Each row is a point on a landscape with many valleys, with its height.
From any point a ball rolls to the lowest of the 3 points nearest to it. It stops when none of these is lower. Distance is the straight distance between rows; heights are no part of it.
Z727: [ 22  15 -11 -27 -29  12   7 -14  28 -25  -3  -2  -3   3   3   6   9  15
 -25  -4 -15  -4  38]  height 621
Z214: [-54 -30 -27 -19  -6  -5  -4 -38 -10  85  29  17  50  -2   7 -44   0   4
  29 -25  14  -1  57]  height 606
Z818: [-34 -28  17  30  13  11   0  27  -6 -17  11   3 -16  12 -31  11  -1  16
  -5  -4  24   3 -13]  height 238
Z837: [-68   2 -46   9 -53  12 -50 -50  48   5  16  55  15  29 -41 -16  20  21
 -28 -60  27  23  34]  height 452
Z983: [-72 -44  -3  41  17  26 -10  10 -19  10  40  27  -6  -7 -22  19 -11  24
   0 -48  46  11 -10]  height 511
Z101: [-16 -16  -5   0 -14  20  -2  -3  25 -17  11   3  -9   4  -5  11  -7  27
 -12 -22   9   6  26]  height 474
Z758: [ 20  42 -20 -50 -34 -12  -2 -40  18  -1 -23  -1   8  -3  -4 -20   7   1
  -1   0 -27 -18  58]  height 208
Z471: [ 54  70  29   1   5  11 -23  40  17 -28  -5   6 -18  24  10  -9  40   0
 -18   4 -36  23 -53]  height 461
Z897: [-55 -18 -17  26 -25  17 -28 -18  32  -6  24  42   3  16 -42  -2   2  20
 -17 -45  32  20  10]  height 284
Z124: [ 12 -33 -33 -36 -17  14   6 -11  13 -12   4 -10  34 -31  18  32  -8  31
 -34 -45  18   4  66]  height 373
Z614: [ 45 -14  -4 -55  -8  -8  23   1   9  -7  -7 -28  19 -32  31  32  -8  12
 -36  -2  -8 -12  71]  height 694
Z859: [ 36  -3  38  29  40 -15  34  51 -29 -15  -8 -39 -24   2   6  12  -1   0
  28  64 -25 -22 -27]  height 494
Z572: [ 36  35 -39 -80 -33 -21   9 -39  18  -9 -26  -9  45 -30   8  12   9   5
 -46  -4 -15  -9  83]  height 821
Z476: [ 67  22   9 -39 -16   9  30   7  13 -31 -14 -38  13 -14  46  38  -8  -2
 -34  28 -26 -15  26]  height 250
Z248: [ 23  54 -33 -57 -43   5  -7 -15  24 -52 -14   3  46  -1  24  24   8  14
 -79  -7   1   8  20]  height 235
Z441: [ -6 -27   8  41  25 -36   0   8 -36  26 -35  19 -25   2 -19 -30 -13 -51
  38  11   5   9 -60]  height 343
Z331: [ 13  -9 -12 -12 -25  35  -3 -15  30 -53   0  11   5   1   9  33 -15  28
 -39 -25   7   7   5]  height 362
Z80: [ 25  39 -12 -36 -31  26  -6  -5  28 -59  -3  -4  23   9  26  30  -5   9
 -67 -13  -3  12  -6]  height 300
Z495: [-39 -46   3  19  -2  35 -17  -3   6 -24  18  21  -4  -1 -11  34 -13  45
  -7 -38  29  13  -5]  height 449
Z785: [-44 -26   5  48   1 -10  -1   8 -18  31  10  33 -32  17 -36 -10  -8 -25
   7 -26  29   8 -49]  height 270
Z218: [ 23 -16  -9 -29 -18  21   4  -9  14 -51   6  -8  27 -16  31  53 -25  30
 -49 -21   6   6  18]  height 280
Z696: [-11 -23  12  11  36  -9  16  11 -38  36   6 -25 -13  -5   4  -8 -21   3
  30  19  11 -29  13]  height 550
Z729: [-25 -37 -22  20  34  -4  -9 -17 -45  61 -38  12 -15  -7  -6 -50  -6 -64
  77   3  47  15 -31]  height 492
Z585: [ -8 -17  13  50  15 -18  12  28 -30   1   3  26 -38  16 -35  -4  -5 -30
  13   5  13   3 -60]  height 265
Z10: [ 18   1  -1 -36   8 -16   3 -14   6  27 -12 -28   3 -20   7 -10  -4  10
  28   7 -36 -19  60]  height 737
Z279: [ 59  67  12 -32 -11  34  -2  11  27 -39 -13 -22  11  13  38  24  20  -5
 -48  12 -28  17 -19]  height 538
Z82: [-14 -36   1  38  46 -12  21  -4 -64  49 -23  -7 -19  -6   5 -30 -19 -41
  59   9  38 -15 -31]  height 453
Z600: [-59 -32 -17  14  12  -2  -6 -15 -26  73  11  19   7   8  -6 -28  -9 -12
  29 -18  34  -2  13]  height 337
Z327: [-30   5  10  22  -5 -25 -12   1  12  16  -7  40 -21  22 -43 -23   7 -23
   5  -5  14   5 -42]  height 463
Z442: [ -6 -26  19  59  43 -13  42  36 -44   3  -2  -7 -27   3 -13  -2 -11 -18
  24  26  13  -3 -52]  height 369
Z823: [-15 -31   3  52  49  -6  35  19 -60  25  -2  -8 -25  -6  -5 -11 -18 -14
  27   4  30 -13 -35]  height 411
Z915: [-47 -49 -31 -17 -12  23   7 -28 -20  47  74  20  56 -36   9 -12  10  30
  16 -39  36  -6  69]  height 495
Z606: [ 57  20 -21 -68 -12 -21  22 -10  13 -24 -10 -26  47 -28  28  40   1   9
 -58  15  -9 -14  66]  height 772
Z460: [-26 -38  -1  13  16  13  12   3 -25  34  34  -7   9 -21  13  -2  -7  25
  10 -20  30 -12  43]  height 543
Z389: [  6  14 -33 -33 -33  17 -14 -26  22 -60  -1   9  50  -5  27  52 -18  32
 -68 -33   0   9  -4]  height 183
Z316: [ -7 -25 -10 -13  15  -5  12 -13 -21  50  22 -10  22 -24  13 -13  -5  22
  32 -15   3 -28  63]  height 626
Z553: [ 30  -9  31   8  50 -29  40  30 -34   3 -19 -67 -21 -16   6  -4 -20 -16
  53  81 -40 -21 -22]  height 523
Z210: [ 57  90  18 -16  -5  28 -22  24  23 -42 -20  -3  -7  17  23   1  38  -8
 -44 -15 -32  37 -44]  height 317
Z77: [ 47  34  40  27  13   6  -4  48   1 -29   9  -2 -27  17   7  13  30 -10
   2  36 -31   1 -60]  height 584
Z311: [ 30  35  16   3 -13  19 -11  16  24 -34  15  15 -14  25  -3   2  18   5
 -22   3 -10  11 -30]  height 536
Z675: [-15  -9  10   4  20 -40  -7  -1 -18  34 -47 -15  -8  -8 -10 -43 -14 -61
  54  33  14  12 -30]  height 683
Z425: [-44 -28  -1  30  28   3  18   7 -34  36  17   3 -10   1  -9  -6 -14   3
  24 -18  34 -11  -1]  height 456
Z454: [-55 -14 -16 -15   2 -16 -17 -38   0  83 -13  14  25   6 -13 -40   0 -19
  30  -8   7   9  31]  height 490
Z181: [-42 -41 -14  47  35  12  17  -6 -65  60   4  12 -10  -4   3 -26 -13 -29
  39 -13  44  -5 -28]  height 462
Z95: [ 52  43  33 -34   8 -19   6   8  11 -20 -32 -68 -16 -20  15 -12   7 -20
  37  75 -57 -13 -16]  height 645
Z607: [-70 -40 -36   3 -11  33 -31 -30  10   3  35  41  33 -11 -14  15   4  49
 -12 -71  31  18  40]  height 322
Z544: [ 48  68  15 -45 -12   4  -6 -13  13 -30 -30 -23  -3  -2   6 -12  11 -11
   5  39 -53  -3   9]  height 115
Z836: [ 27  -2  18 -12  20  -9  22  10   1   6 -14 -40 -19  -9  -2  -3  -8  12
  22  42 -31 -30  20]  height 641
Z956: [ 48  31  14 -44  -2  -6  14  -9  16 -15 -23 -31  -4 -10  15   5  -1  -8
  12  44 -52 -20  22]  height 493
Z125: [-18 -13  13  24  -2  27 -15  10  24 -35  24  23 -16  22 -20  24  -4  19
 -17 -11  14  20 -27]  height 366
Z340: [ 54   8  46  52  34   0  14  69 -18 -43   9 -20 -35   9  25  31  23  -3
  -1  47 -27  -4 -73]  height 624
Z548: [  2   7  18  27   7 -55 -11  15 -24  12 -33  20 -28  -2 -17 -41  -4 -61
  40  38  -6  17 -83]  height 442
Z764: [-60 -30 -16  18   4  20  -9  -9  -7  31  37  23  13  -3  -5  -6  -3  24
  10 -35  33   0  39]  height 534
Z501: [-35 -22 -31   8 -27  31 -29 -24  36 -28  15  35  11   1 -18  25   0  29
 -19 -52  22  19  26]  height 75
Z329: [-27 -45 -19  -3  -7  40  -9 -11   4 -13  25  11  24 -25   7  30 -11  43
 -14 -53  25   8  50]  height 136
Z589: [-15 -67  -2  98  20  -3   9  20 -59  25   1  40 -56   5 -21 -34 -17 -30
  22 -45  45  15 -79]  height 424
Z196: [-44 -42 -13  22  21  10  14 -13 -52  71  38   2  16 -18  22 -25  -6  -5
  34  -3  45 -25  18]  height 158
Z980: [ 53  38  33  16   2  32 -13  51  19 -44   7 -17 -20  17  23  30  24   2
 -22   5 -19  15 -59]  height 552
Z825: [  8  20  24  21  -1 -31  -4  13   2  -1   2  31 -22  24 -27 -20  14 -24
  13  20 -19   8 -61]  height 46
Z74: [ 47  45  -3 -44 -20   7  14   1  22 -42 -12 -24  21  -2  50  29   1   7
 -64  16 -21  -1  10]  height 496
Z780: [  8 -19   9  -3   5  11  12  14   5 -11   4 -16  -7   8   3  16 -10  26
  -4   1  -5 -11  27]  height 581
Z844: [ 21 -15  14  -2 -14  36   6   5  16 -58  11 -12   6  -1  32  53 -22  22
 -39  -8  -2   8 -28]  height 380
Z564: [ 18   1  29  18  26 -16  20  28 -12  -9   0 -18 -25  11  -7   5   4 -15
  20  50 -24 -12 -34]  height 447
Z498: [ 28  32  36 -16  13 -46   3  20   7 -15 -30 -66 -16 -17   2 -37   4 -44
  56  80 -36   0 -41]  height 674
Z583: [ -4   7  21 -18  11 -42  -1  -3   6  25 -34 -34  -3 -10  -7 -32  -9 -30
  49  49 -15  -3 -13]  height 622
Z767: [ 46  58  42  29  30 -25 -15  50 -12 -21  -6 -12 -29  -5  15  -3  32 -29
  30  61 -50  -3 -72]  height 574
Z947: [  1  10 -53 -37 -47  -7  -5 -39  25   6  -9  15  27  -7 -10  -6  10  13
 -25 -38  -3  -4  88]  height 642
Z746: [  6  25  11 -13  -7 -16  -8 -17  19   7 -19  -7  -3   9 -12 -19  -1 -10
  30  31 -29  -6  -5]  height 687
Z381: [ 51  63  33   5   8  -7 -17  32   6 -22 -11  -6 -25  16   6  -7  33 -18
  13  36 -49   9 -60]  height 535
Z992: [-38 -41  14  55  22  10  15  28 -31  -3  18  15 -29   1 -26  13 -17  -2
  -2 -16  34   4 -39]  height 69
Z176: [ -6 -28  10  26  61 -15  34   2 -63  49 -13 -30  -5 -25  18 -23 -26 -21
  58  39  17 -27 -17]  height 491
Z794: [ 23  52 -19 -42 -25   4 -15  -9  29 -73   6 -20  65  -8  49  55  -7  35
 -88 -13 -10  17 -15]  height 64
Z558: [  7  -8  17   3  42 -37  18   9 -27  26 -27 -40  -9 -14  -3 -16 -23 -24
  53  52 -15 -20 -22]  height 560
Z534: [  8 -22  25  28   8  30   0  31   5 -39  19  -9 -20  11  -1  35   7  22
 -12  11   1   7 -31]  height 368
Z508: [-39  -6  -5  14  -8  -1 -13  -9  18  18  15  30  -6  27 -30  -5  -3   2
  -4 -17  19  -2   3]  height 477
Z800: [-12 -34 -36 -23 -18  14   2 -19   4  22  36   0  36 -36  11   3   1  28
  -3 -54  21  -2  77]  height 101
Z438: [-54   1 -19  12 -24  -8 -21 -25  17  40   8  35   3  26 -33 -29   6   3
   1 -31  11   5  27]  height 601
Z237: [-11  13  -8 -19 -21 -10 -10 -31  27  11  -7   7  -5  15 -13 -16   8   9
   7 -11 -12  -9  33]  height 542
Z759: [-25 -30 -10  37   1 -27 -10  -5 -24  45 -29  48 -35  18 -26 -36   0 -61
  33 -10  29  17 -59]  height 180
Z122: [-57  -2  -5  31 -36 -10 -31 -14  23  30   3  66 -14  33 -52 -24   1 -19
 -18 -38  29  20 -29]  height 631
Z228: [-80 -36 -29  22  -6  18 -19 -18   7  28  40  33  19  -4 -17  -7  -6  14
   1 -54  37  10  33]  height 460
Z355: [ 33  34   7 -13 -18  40 -10   6  28 -56   0  -1   5  12  22  25  10   7
 -45 -10 -14  20 -33]  height 419
Z394: [ 17   2  20   7   4 -10  12  22   1 -12   1  -6 -20  16 -13   2   7   6
  17  30 -21  -7 -17]  height 527
Z253: [-28 -14 -19  -8  -8   0  -4 -27  10  39  10   5  15  -1 -12 -14   0  21
  11 -27  10  -6  52]  height 598
Z453: [ 16  10  31  44  22 -35   3  36 -16 -13  -5  11 -34   6 -10  -9  12 -36
  19  41 -23   2 -76]  height 349
Z378: [ 56  71 -19 -84 -29 -24   3 -16  13 -32 -23 -12  57 -19  27  10  21  12
 -70  23 -17  -9  55]  height 823
Z406: [-32   4 -52 -17 -46   6 -22 -43  27  13   8  27  19   4 -11 -18  18  23
 -20 -51  15  11  70]  height 575
Z247: [  3 -22 -15 -13  -8   6   4  -3  14   9  14  -2  15 -21   8   9   2  25
  -6 -36   8 -12  71]  height 418
Z287: [ -3  35 -29 -29 -51  25 -31 -21  37 -54   2  32  21  17   0   8  10   9
 -62 -37  10  19  -1]  height 412
Z942: [ 46  25  -5 -48 -23  -6  11 -24  16 -17 -23  -9  11 -15  16   5   1   1
 -22  12 -33 -15  53]  height 507
Z496: [ -7  -7   3 -15  23 -29   5  -7  -8  42 -18 -27  -1  -8   0 -21 -16  -7
  47  29 -16 -17  16]  height 630
Z954: [ 53  -2  23 -14   0  18  27  15   3 -26  -7 -39 -10   4  29  33  -2  11
 -19  30 -28  -9   5]  height 571
Z597: [-39  -7   2   1   2 -25 -16 -23  -3  49 -13   6   1  18 -29 -25  -3 -16
  32   0   3   1   1]  height 623
Z824: [ 56   7  27  -7  20   4  21  25 -12 -16  -8 -44 -16   2  20  11  -1   0
  19  56 -52 -23   2]  height 556
Z401: [-17  21  -3  11 -22   8 -22 -11  33 -21  16  38 -13  32 -36  -6  17   8
 -22 -24   8  12 -13]  height 611

For each start below, name the point where the ball stops.
Z983 => Z992
Z583 => Z825
Z340 => Z825
Z498 => Z825

Call two points neighbours if one is among the 3 nearest of the other. Go from one point of each pair to the other, from neighbour to neighbour, staying as low as possible. Name the highest point that can't be avoided.
Z476, Z544 => Z942
Z992, Z501 => Z101
Z476, Z501 => Z74
Z210, Z794 => Z355
Z759, Z992 => Z785
